Points, in no order, along strands that fork and pass close to each other.
Points whose rows are less than 119 apart are linked; no others are. Some points are linked to none.
Z_316: [-24 -42 -32  -6 -30   3  16  48 -18 -64 -32 -23   6  -9   9 -37 -21  23
   8 -31 -38]
Z_255: [-24  -7  -2 -28  14  30 -42 -54   7  -4 -29 -35  15  14  75 -15  44 -30
  -6 -44  44]
Z_167: [-19 -27 -56  45 -14 -34  10 -21 -18 -46  44  -6  10  12 -27  27 -29 -44
  19 -26  21]
Z_885: [  7  30 -33  24 -22 -13  30  43  -7  -7  12  36 -42 -33 -40 -24  -6 -34
 -29  -7  20]
Z_237: [ 16  30 -22  41  -2   9  20 -34  35  54  20 -67  45 -59  26   3 -13  14
   9 -10 -16]
Z_334: [  0 -21 -51  21  11   6  33 -46   8  26 -55 -39  56 -14   0 -53  18 -23
  25 -23   7]
Z_810: [-17   9 -40   9  18  39  -3  53  -7 -63  -2 -46  52  -4  10  30 -17   3
  -1   5   9]
Z_189: [ 45 -28 -36  -6  12  43  32  64 -20 -34  -7   6 -11 -19 -27  28 -26  26
 -30  23  27]
Z_918: [ -6   8  13 -16 -18  -3  13   6  29 -35  -6 -10  53  12 -23 -41  11  14
  31  33 -26]
Z_995: [-37  -1   4 -10 -21  10 -26 -66  16  -1   4 -44   3  25  41 -37  19 -37
  26 -49  43]
Z_329: [  4  41   7  -7  38 -25 -20 -27  19  -6 -27  -1   7   4   8 -22  38 -49
   2  16 -20]
Z_947: [ -2   9  13  -5   3  24 -11  -4   6  54  10 -46  56  63   1  62  17 -13
 -13 -11  35]
Z_818: [-12  25 -42  28  35  32  -9  31   3 -11   1 -35  68 -25  46  20  -3  -3
  -1  35  18]
Z_897: [ -7 -32   3  19   3 -14 -40 -18  10  14   6  46  29   0  30   6 -50 -47
   6   8 -30]
Z_852: [ -3  49  56   4  12   3   8  33  25  70  18  27 -28 -16 -12 -12  18   1
 -41  40  13]
Z_613: [ -9 -22  13 -36  -9  38  15  20 -15   6 -13 -16 -12  23  16  48  34  18
   7 -27  67]
Z_543: [ 24  10  27 -27  -7  30   3 -15   6  45  58 -23   8  43 -22  51  -6 -18
 -24 -17  33]
Z_744: [ -5  -9 -16 -17  21  35 -21 -17 -15  10 -55 -30  14  18  54  33  61 -15
 -17 -27  69]
Z_268: [-10 -18 -16  18  23 -17  -5  29  15 -11 -18  34  -9 -23   4 -33 -24  -1
  23  66   3]
Z_238: [ 50  14 -28   3  -2  16   8 -28  -3 -59  43 -37  -5   2 -12 -15 -15 -27
  -6  14  -9]
Z_813: [ 26  21  24 -40  13  10 -14  -4  36 -14 -29  -4  29  -8  12 -44  30 -18
  20  39 -53]
Z_257: [ 47  21 -22  39  67 -35   2 -11 -24  18 -18 -16 -29  -7 -23  20   6   5
 -14  33 -31]
Z_81: [ -1 -17  46 -66 -15   9  23  39   1  24 -10  47 -65   7  15  -1   5  67
  17 -27   7]
Z_276: [-32 -30  44  35  11 -51 -41   5 -29  20  -3 -14  14  15 -28  29 -14  14
 -30   6 -39]
Z_533: [ -6  -2 -19 -36 -37  42  16  -3  29 -35 -12  14   2  10  19 -25  20  37
  75   8  61]
Z_672: [ -3  20  40  30  32  -1 -30  29 -12  74 -24  15 -11 -24  -8  20  -6  15
 -39  56 -26]
Z_483: [ 28 -21 -28  56  52 -40 -25  -7 -37 -37   2   6 -15  25 -21  31 -23  -3
 -10  54 -42]
Z_510: [-11 -36   4  57   1 -52 -42  -9 -32 -48  35  36 -25  14  -8  14 -54   6
   3  41 -43]
Z_376: [  1 -29 -26  35   9  -2  48  56 -21   9  -5 -15  21 -26 -55   6 -17  31
 -26   5  14]
Z_654: [ 31  23   8  30  36   5 -12 -44   5  52  31 -51  34 -23  28  10 -16 -11
 -32 -14 -27]
Z_270: [ 20  11  21  25  27  -3   1  21 -26  68 -27  -9 -38 -50   5   9  11  11
 -79   1 -33]
Z_830: [-32  -9  20  13 -51   2 -17  32 -12 -26   4  34 -44 -19 -40 -37 -38  34
  25  25 -47]
Z_252: [ 35  52 -48  52   5  -1  14 -18  37  46  27  10  24 -17 -15  26 -14 -12
  40  45  25]
Z_721: [-42  43   9 -32 -18  22  -1  11   1  26  31  47 -23  59  30 -21 -18   2
  34 -66 -33]
Z_649: [-23  73  11  17  -9 -15 -40  15  -8 -48  28 -11 -29   9 -21  17  14 -21
 -28  -3 -32]
Z_864: [ 34  -2  40 -60 -20  20   6  63   4  10 -10  45 -51  -4 -15  15   7  29
 -11   7   5]
Z_473: [ 44  14  28 -24 -31  42  15  -5  16  53  67   3  12 -28 -13  22 -38 -15
 -57 -11  12]
Z_772: [ 30 -28 -28 -51 -28  61  30  24 -38 -27 -16  13   2  -8   2  57  -3  33
 -13  -5  56]
Z_921: [-16  13  -3  57  -6   0  26   8  15  53  11 -23  21 -78   7 -36 -26  28
 -31  16  -9]
Z_702: [-55 -27  14  59  21 -69 -16   7 -20  24 -25  30  32   2   2  32   7  13
 -20  11 -22]
Z_188: [-33  14  11 -18 -11  21 -30 -28   5   8  24   8   0  67  17   8 -33 -11
  58 -63 -43]
Z_484: [ 23 -27  40 -41   6  -8  14 -38   5  48 -15  15 -35  -5  -1 -12  18 -40
 -27 -42  -6]
Z_19: [-23 -19  27  -3  -5 -24 -31 -24  14  32  24  17  23  55   7  38 -35 -29
  37 -15 -15]
Z_548: [ 37  21  37 -58 -21  -9 -17 -36 -12 -34  35  23 -61 -11  21 -26   9 -11
 -15 -35 -37]
Z_506: [ 30  49 -26  27  68 -13 -17  14 -12  -5 -30  -3 -13 -12 -12  27  32 -39
 -17  22 -11]
Z_388: [ 41 -48 -41 -41   9   9  30 -65 -41 -23 -22  13 -36 -51  69 -25 -13 -10
 -26  13  34]
Z_815: [ -2  -8 -15 -39   0  32 -15 -17  22 -27 -60  -4  11  28  14 -46  60   9
  62  13  42]
Z_478: [ 48 -41 -36  15  53   4  17 -65 -45 -22  15 -80   2 -15  11   4 -12  23
 -40   2   0]
Z_583: [ 10  -4  18 -50  32  18 -33 -27  19 -23 -52  -8  -6  48  11   2  55   8
  58   7   5]
Z_536: [-58 -52 -33  30 -22 -16  -3   2 -16 -26  17  13   8  29  14  18 -66 -10
  44 -37  17]
Z_400: [-25 -22 -20   6  -5  27 -17  65 -23 -61  -8 -39  15 -21  33  13 -39  25
 -23   1 -28]
Z_186: [ -3  29 -50  54  55  11  -4  -6  14  30   7 -16  36 -13  35  35 -12 -11
  18  49  30]
Z_530: [-12  -6  -9 -41 -50  24  26  20 -14 -37  -6   6 -13  -5   4 -34  12  35
  11 -58 -33]
Z_771: [-12  47  29  17 -18 -13 -42  37 -17 -27  40  21 -72  39 -29  50  -7 -21
  -8   7 -26]
Z_513: [  4 -18 -41  11 -18   7   6 -83   7  14  -3 -44  46   7  11 -52   6 -50
   4 -38  21]
Z_38: [-16  18 -11  45 -16  -9  47  44  -2  51   1 -13  15 -56 -48  -3  -8  38
 -37  14   7]
Z_197: [-26 -15  17  25 -24 -18  -9  19   6  -8 -12  37 -36 -33 -11 -63 -37   2
  -2  60 -34]
Z_895: [-30  -7  35  -6 -36  -8 -16  38  26 -22  28   4  23  14 -24 -25 -29  41
  48  29 -12]
Z_176: [  3   9   4 -27  47  -3 -21   7   4 -42 -44  15 -66  42  -3  -9  22   3
  54  -5 -39]
Z_980: [ 33  16 -60   8  -7  29  18  -1  10 -68  12  -3   1   8  -9 -15 -13 -37
  31  22  26]
Z_284: [-21  28 -27  52  -6 -63   3 -52  -2 -29  40  11  35  29 -29  20  28 -30
   3 -19  12]
Z_80: [ 44  23 -56  44  35  10   7 -63 -17 -25  36 -73  23   8  -5  22  -8  -3
  -1  13   3]
Z_4: [-16  72  -5  27 -24 -36  -4  -7   0 -25  44  -1  25  32 -45  40  37 -37
 -10  -8  -5]
Z_594: [-12 -31  26   4  29 -22  -2  53  14  21 -12  42 -30  -9 -39  -5 -20  30
  11  48  34]
Z_725: [ -8   9   1   0  11   7   3 -33  15  61 -22 -68  68  38   3  32  64  -1
  11 -13  34]
Z_24: [ 20 -44  28 -24  15 -20  17 -16   0  41 -30  20 -10  14 -52  -9   7 -15
   0 -20   3]
Z_228: [ 13 -28  58 -14  22  -5 -17  24  -8  54 -21  21 -48 -26  12   9  -8 -15
 -66 -32 -17]
Z_678: [ -3   7  15 -37  22 -20  26  -8 -14 -33 -32  -7 -15 -36  11  -2  70  26
 -18  -4  25]
Z_518: [-67 -16  -9  51 -22 -58  21  37  15   5 -36  52  48  -7   0  -7   8  13
  -1  11  10]
Z_161: [-30  30  15 -28 -52  19  10  31  18   0  -5  15 -37  19   7 -32  13   3
  23 -61 -33]
Z_46: [ 32 -13  22   5  56   0 -37 -41 -26 -10  31 -63   8  -6  22  12 -17   1
 -49  12 -36]
Z_731: [ 18  11  59 -62 -26 -15   8 -20  13  12   5  24 -26 -33  15 -38  29  -3
 -26 -20 -21]
Z_422: [  1 -45  56 -13  28 -39  -8   3 -27  12 -16  -7 -31  24 -55  20  16  13
  -2 -25 -19]
Z_603: [ 36  10 -11 -27   8  -2 -18  -8 -17 -34  -8  17 -73  24 -10  -9   4 -10
  14 -41 -47]
Z_305: [ 35   5 -47 -43 -31  34  34  -1   7 -76  -2  14 -15   8  -4 -29  18  32
  52  17  23]
Z_14: [-70 -24 -20  36 -29 -29   6  30   4 -10  14  59  10   3  21  11 -38   4
  32  -5  20]
Z_256: [  1  16  36 -22 -18 -24  35  54  22   0  -3  40 -50  10 -68  -9  22  21
   9  19  18]
Z_694: [-19 -31  37 -65 -54   9  33   4  21  32  13  46 -25 -10  28 -18  -6  31
  23 -18  59]
Z_97: [  1  -4 -16  -4 -18  24  21 -40  24  52 -37 -39  67  -6   1 -20  51  20
   9  -7  51]
Z_341: [  5 -39  -5  38 -24 -16 -52   4  -5 -19  -6  57  17  19  17   9 -60   1
  14  42 -58]
Z_983: [ 12 -13  56 -71 -50 -11  47  -8  21  17  11  39   9 -42   8 -30   9  37
 -13   8  31]
Z_882: [ -7  30  12 -13 -31  38   5  -4  32  17  59  -9  31 -32  26 -18 -14 -35
 -52 -28   2]

A fork is a point with three links. Follow the links from the first point to the second and name the forks in between, in order.
Z_583, Z_197 -> Z_731
Z_14, Z_228 -> Z_484
Z_649, Z_983 -> Z_484 Z_731
Z_654, Z_518 -> Z_731 Z_484

Follow the links from the first point to the second, and from the first to the third. Name the last point that the two ways share.
Z_270, Z_921, Z_483 -> Z_731
Z_24, Z_19, Z_376 -> Z_731
Z_672, Z_813, Z_14 -> Z_484
Z_483, Z_672, Z_276 -> Z_484

A fork is a point with three links, a tip a point with one. Leave the first point through the second and follow the links. Name the first fork or tip that comes.
Z_830, Z_197 -> Z_731
Z_24, Z_422 -> Z_771
Z_167, Z_536 -> Z_484
Z_19, Z_188 -> Z_252
Z_921, Z_38 -> Z_882

Name the points in between on the shortest way along the links from the first point to the second, in order.
Z_536, Z_329 -> Z_14 Z_518 Z_702 Z_276 Z_422 Z_24 Z_484 Z_731 Z_983 Z_694 Z_81 Z_864 Z_256 Z_594 Z_268 Z_197 Z_830 Z_895 Z_918 Z_813
Z_238, Z_255 -> Z_80 Z_478 Z_46 Z_654 Z_237 Z_921 Z_38 Z_376 Z_189 Z_772 Z_613 Z_744
Z_882, Z_376 -> Z_473 Z_543 Z_947 Z_725 Z_97 Z_334 Z_513 Z_995 Z_255 Z_744 Z_613 Z_772 Z_189
Z_583, Z_672 -> Z_176 Z_603 Z_548 Z_731 Z_484 Z_228 Z_270
